Each row is a point on a landscape with many peaks, with its height.
From any point a climber steps to the highest of the 2 points nearest to it. It stops when none of these is higher. Distance is the straight distance between rows; heights are no part of it.
z_919: [147 122 159 110 170 122 150 107 144  86 121 100 140  92 104 215 122 153
  74  89 131 122]  (h 489)
z_922: [121 143 121 147 129 145 114 158  93 123 132 165 109 155 152  82 137 128
 143 131 148  93]  (h 445)
z_998: [139  75 117 173 142 155  82 154 112 151 111 172 163 106 136 104 100 161
 165 162 136  78]  (h 142)
z_45: [121 144 160  90 124  68 137 102 133 124 151  92 141  94 143 203 111 149
  70 118 107 166]  (h 581)
z_27: [ 72 147 121 131 186 154 118 126 149 103 104 140  78 168 186  50 132  64
 167 125 110 148]  (h 568)
z_809: [ 69 100 112 130 120 136  90 124 141 132 147 181 161 112 211  84 117 139
 176 174 105 120]  (h 224)
z_877: [142 111 107 116 146 135 137 100 117  68  66 175 104 129 137 149 139 161
 129 100  98 101]  (h 377)
z_308: [116  98 203 150 129 113  95 134  91 170 164 127 160 107 151 173  99 145
  92 125 176  83]  (h 337)
z_380: [118  83 131 169 146 157 132 122 148 160  98 128 158 144  51 122  88 137
 126 140 161 115]  (h 174)
z_981: [ 62 107 152 134 140 109 134 106 121 159 141 100 161 143  91 115  52 174
 104 188 169 121]  (h 270)
z_660: [132 108 110  87 104 116 127  87 137  80  88 181 112  95 142 138 116 182
 160 147  75 108]  (h 211)
z_326: [182 175 139 110  46 125 178 141 130 133 139 116  68 102  87 151 143 103
 121 103 116 137]  (h 30)
z_120: [154 106 149 174 163 152 128 163  55 110 102 144 121 133 136 157 120 131
  93  73 178  60]  (h 158)
z_289: [175 140 148 162 139 148 145 163  59 112 102 139  87 139 107 133 137 122
 103  87 166  66]  (h 139)
z_818: [162  93 110 111 108 137 118 108 139 111  84 169 121  85 113 125 113 179
 165 153  92  96]  (h 231)
z_245: [ 79 153 133 142 121 174 111 152  97 116 134 175  99 136 206  54 147  97
 162 126 125 109]  (h 597)
z_920: [170 123 100 108 161 124 115 109 191 107 129  98 182  88 126 183 170 122
 145 131  98 169]  (h 330)
z_303: [ 81 116 133 135 163 117 142  93 156 150 101 114 146 189  70  97  98 151
 132 170 151 148]  (h 207)
z_439: [149 145 116  73  66 112 138 116 129 103 128 151  88  87 145 115 132 159
 162 147  87 119]  (h 444)
z_773: [147  58 128 174 140 164 107 150 113 163  99 148 159 104 100 117  85 155
 146 146 159  64]  (h 136)
z_47: [ 92 151 144 130 111  93 104 151  89 174 178  87 148 155 174  91 105 123
 106 147 164 148]  (h 456)
z_765: [154 124  95  95 176 120 126  80 188  74  99 114 154 122 132 173 172 125
 140 122  92 161]  (h 367)
z_549: [109 145 123 116 105 107 142 113 110 131 129 132 103 155 113  84 112 151
 138 159 137 117]  (h 574)
z_11: [ 79  89 116 143 123 123  81 138 119 139 152 187 185 113 192 101 104 158
 169 174 121 108]  (h 199)
z_755: [135  69 140 176 132 167 129 138 127 167 105 133 154 122  69 125  82 136
 125 140 167  76]  (h 157)
z_956: [131 147 133  68  95  71 137 109 114 100 139 125 120  98 171 170 144 141
 112 100 100 157]  (h 473)
z_119: [106 167 123 106 149 101 162  97 126 103 120  98 115 170 112 130 135 138
  98 131 136 156]  (h 234)
z_315: [ 76  82 122 117 110 109 120  98 102 108 104 196 139 113 143 115  82 192
 149 154 107  93]  (h 180)
z_486: [105 154 144 114 107  93 148 129 151 172 178  56 138 146  99 125  88 136
  74 169 107 176]  (h 182)
z_220: [ 92 143 124 119 110 113 108 145  98 141 163 123 131 148 180  85 124 133
 140 148 145 134]  (h 552)
z_767: [187  96  93 138 106 158 138 110 177 128  67 147 120 113  78 147 136 130
 162 123  96 139]  (h 165)
z_662: [125 122 181 103 147  96 136 110 141 124 150  96 138  92 123 218 110 156
  69 114 126 134]  (h 529)
z_394: [146 150 128  96 141 110 163  96 156  99 116  98 121 107  80 172 136 149
 105 126 107 152]  (h 424)
z_207: [136 140 149 144 123 118 134 158 161 183 187  81 152 121 110 160 124 104
  97 143 131 167]  (h 113)
z_800: [165 179 121  93  78 122 184 123 145 115 132  97  77 118  84 142 155 111
 112 105 108 160]  (h 9)
z_813: [115 159 133  89 131  86 137 118 167 146 174  51 147 129 118 154 108 140
  66 153  91 196]  (h 132)
z_848: [106 116 126 165 131 143 144 121 148 163 104 131 135 182  52 100 100 125
 136 148 161 141]  (h 191)
z_442: [145 122 147  99 148 128 165  92 142  88  97 105 117  95  74 179 111 165
  85 104 130 112]  (h 459)
z_223: [128 137 119 107  93 113 129 120 112 117 128 153 105 117 133 101 114 158
 153 152 122 106]  (h 513)
z_323: [158 135  91 135 176 166 121 132 175 112 121 102 134 158 127 122 201  63
 151  95 121 158]  (h 213)
z_684: [125 124 138 147 128 121 117 141  81 120 132 146 128 133 127 124 107 143
 126 128 160  92]  (h 385)
z_354: [127 135 112 111  92 172 123 130 163 133 122 158  82 109 155  55 151 102
 194 150  82 126]  (h 340)
z_868: [ 67 109 157 115 109  89 140  93 105 149 138 108 147 126 112 124  45 187
 108 185 152 118]  (h 282)
z_72: [ 70 124 147 106 105  61 136 122  62 135 155 134 142 147 158 127 103 145
  91 119 131 133]  (h 293)
z_416: [ 93 169 135 107 136  86 151 117 102 115 146  90 124 169 143 137 123 132
  75 119 143 163]  (h 253)
z_535: [159  99 105 145 127 152 128 116 171 138  97 131 155 115  68 151 126 125
 146 136 120 143]  (h 197)
z_699: [155 117  92 137 194 153 123 109 205 113 100 107 156 164 115 134 185  79
 152 110 112 167]  (h 177)
z_638: [180 158 119 140  41 156 156 133 143 134 118 136  77 115  77 144 116 106
 140 119 136 132]  (h 64)
z_762: [143 134 112 149 168 144 136 126 140 119  97 127 125 180  90 108 155 113
 134 116 144 127]  (h 299)
z_611: [143  94 132 189 183 146 101 167  64 114 116 151 156 138 154 163 132 122
 107  78 171  85]  (h 176)
z_661: [156 138 100 152 166 158 111 154 144 133 142 109 149 152 132 115 185  79
 146 104 145 143]  (h 260)
z_742: [168 122 130 185 176 161 136 159 110 131 114 117 138 144  81 145 145 102
 105  94 165 105]  (h 241)
z_204: [154 161 160 131 125 112 112 168 144 189 191  75 134 106 141 155 158  82
  87 113 139 160]  (h 66)
z_461: [ 71 130 110 144 185 137 122 134 111  89 123 159 131 193 183  99 164  82
 124  98 129 123]  (h 731)
z_467: [ 96 147 141 133 104 108 148 135 132 179 169  79 141 150 100 103  88 131
  97 175 137 159]  (h 221)
z_372: [ 96 103 120  87  90  90 139  93 104  90 114 183 121 101 150 138 109 179
 144 137  85 114]  (h 196)
z_872: [ 82 149 148 115 124  69 135 125  80 134 156 108 143 159 160 139 115 124
  77 114 142 154]  (h 273)
z_749: [165 130 110 113 141 135 146 100 135  84  67 152  86 138 101 125 145 154
 140 111 102 107]  (h 356)
z_828: [132 138 110 118 120 183 129 131 174 118 110 142  59 123 152  64 167  61
 197 119  74 150]  (h 417)
z_169: [ 99 138 116 131 161 170 121 130 165 124 117 128  72 150 163  46 149  59
 190 132  93 154]  (h 501)
z_479: [122 162 120  82 151  90 143 106 174 119 156  57 156 125 134 167 135 138
  80 138  95 200]  (h 98)
z_652: [172 106 143 112  77 131 151 113 144 134 118 125 125  64  76 162 106 148
 139 143 105 109]  (h 297)
z_71: [ 77 136 113 146 189 162 105 139 132 104 130 137 113 181 197  78 158  66
 151 113 133 137]  (h 648)
z_757: [158 153 116 147 121 154 147 156 100 120  98 156  69 177  98  79 157 109
 137 103 143  94]  (h 94)
z_310: [129 155 109 106 182 113 137 116 188 120 155  65 168 131 120 172 161 121
  96 130 110 198]  (h 68)
z_402: [ 78 156 120 110 101 107 134 121  97 133 146 115 103 177 156  65 110 141
 128 157 142 133]  (h 652)
z_385: [ 94 142 130 120 172 110 158  88 149 124 104  99 129 181  73 121 113 153
 106 148 141 152]  (h 218)
z_415: [103 104 102 153 159 140  84 143 153 164 158 118 183 150 147  87 138 114
 169 166 148 139]  (h 469)
z_754: [147 131 106  86 154 105 140  72 164  71  99 117 141 107 119 181 149 153
 128 124  94 152]  (h 389)
z_389: [151 147 134 115 115 106 108 154  97 116 147 140 119 108 168 143 151 120
 129  99 138 121]  (h 514)
z_288: [ 57  73 128 135 131 116 125 105  81 112 101 198 144 142 128 106  81 183
 130 135 132  77]  (h 168)
z_35: [157 111  96 140 151 141 108 134 197 143 148  99 194 101 107 166 160 101
 147 138 116 176]  (h 281)
z_357: [161 130 115 117 130 124 113 134 117  90 121 151 128 107 153 148 150 139
 141 110 113 116]  (h 452)
z_536: [ 64 123 122 123 114 157  99 122 136 124 141 175 135  96 224  67 124 113
 184 162  90 127]  (h 249)
z_382: [168 146 117 160 183 149 137 141 112 103  98 120 121 164  98 138 167 106
 109  88 154 116]  (h 269)
z_463: [181 125 169 108  53 116 148 127 119 145 137 130  99  65  98 152 110 144
 136 136 115  90]  (h 338)
z_990: [ 77 120 138 142 123 108 142 120 144 185 158  89 159 149  80 107  69 150
 106 196 145 151]  (h 251)
z_916: [183 108 100 135  67 160 141 115 156 133  69 162  96 113  71 134 115 136
 162 126 110 124]  (h 135)
z_132: [127 149 136 112 110 119 104 176  74 114 148 171 111 116 200 129 170 105
 126  74 128 118]  (h 601)
z_69: [145 168 152 112 132  99  85 154 124 177 182  75 133  98 180 152 162  86
  86 102 145 169]  (h 35)
z_999: [154  93 135 177 199 149 109 146  98 113 112 118 172 122 131 179 129 125
  97  83 171  94]  (h 195)
z_81: [189 153 130 155 109 154 161 162  81 117 102 144  68 146  85 118 151 107
 118  86 145  82]  (h 118)
z_569: [134 152 151  86 113  66 127 117 112 123 148 110 130  96 164 189 140 124
  82  97 117 156]  (h 520)
z_225: [ 99 156 125 123 130 155 111 162  91  97 140 163 101 136 207  99 175  90
 141  91 120 120]  (h 720)
z_740: [155  98 104 160 124 155 112 132 189 155 134 121 185 105  86 161 127 106
 154 151 132 162]  (h 235)
z_842: [102 157 127 131 110 159 123 145 109 117 126 174  78 148 169  48 138 120
 158 142 122  97]  (h 519)
z_341: [185  95 118 126 111 139 122 126 130 121 101 144 133  73 107 151 123 153
 151 132 105  95]  (h 259)
z_516: [158  97 152 182 181 167 133 154 111 138 117 108 155 126  96 162 123 121
  90  97 175  80]  (h 216)
z_639: [128 112 186 142 122 115 118 132  84 136 141 133 137 108 133 159  97 142
 103 115 169  82]  (h 348)
z_361: [145 156 109 115 152 133 152 110 136  88  89 130  84 176 106 108 164 120
 134 107 125 126]  (h 329)
z_36: [121 108  97 163 137 158  92 155 159 178 167 115 177 142 129  96 149  87
 173 146 152 155]  (h 391)
z_780: [ 91 124 204 148 130  99 114 136  98 184 177  97 147 137 141 160  89 143
  70 147 171 112]  (h 366)
z_501: [141 136 109 166 113 179 141 158 138 141  92 171  76 198 104  55 147  90
 163 108 138 113]  (h 62)
z_407: [146 167 109 106 148 128 160 122 181 121 141  75 130 135  95 158 170 101
 103 115 108 192]  (h 34)
z_802: [178 113 120 143  43 167 152 119 145 141  86 153  83 100  58 145  90 131
 148 133 129 111]  (h 104)
z_460: [136 138  99 167 101 189 122 159 141 154 123 149  86 183 119  63 158  72
 172 109 147 133]  (h 29)
z_495: [112  74 120 165 148 133  71 146 108 134 139 176 191 106 167 128 101 160
 157 154 138  93]  (h 170)
z_173: [184 150 135  81  51 104 145 133 118 120 133 141  79  69 123 132 134 144
 154 128  98 108]  (h 392)
z_384: [105 139 121 110  99 159 106 136 133 124 144 158 105  95 200  68 144 121
 184 157  92 123]  (h 284)
z_401: [136  99 106 121 132 127 122 118 108  79  93 189 138 100 168 157 144 154
 139 105  82 101]  (h 405)
z_860: [153 180 121  89 105 114 179 127 166 129 150  70 100 122  94 158 153 112
  88 113  96 188]  (h 3)
z_524: [145 125 105 168 149 160  95 173 139 160 162 111 165 141 136 103 167  79
 159 119 156 143]  (h 317)
z_311: [ 90 109 168 105  96  89 141  98  90 123 134 131 126 103 120 146  68 178
 108 146 148 101]  (h 298)
z_615: [ 93 106 154 109 100  74 131 113  78 121 142 148 136 112 143 151  90 160
 115 125 131 111]  (h 315)
z_876: [ 87 138 167 146 122  86 108 141  94 183 181  94 161 147 157 123  80 135
  87 163 166 136]  (h 401)
z_527: [137 154 130  89 118 100  95 135 136 148 171  79 144  95 185 140 159 114
 125 113 117 181]  (h 4)

Two climbers start at each pair of points below. Name the first point that both come to, or write never.
z_354, z_660: never
z_81, z_639: z_225
z_652, z_755: never

For each start below, name the point where the climber stops.
z_757: z_225
z_35: z_45
z_516: z_225
z_308: z_402
z_800: z_45
z_323: z_415
z_401: z_225
z_684: z_225
z_773: z_615
z_407: z_615
z_384: z_461
z_119: z_615
z_467: z_615
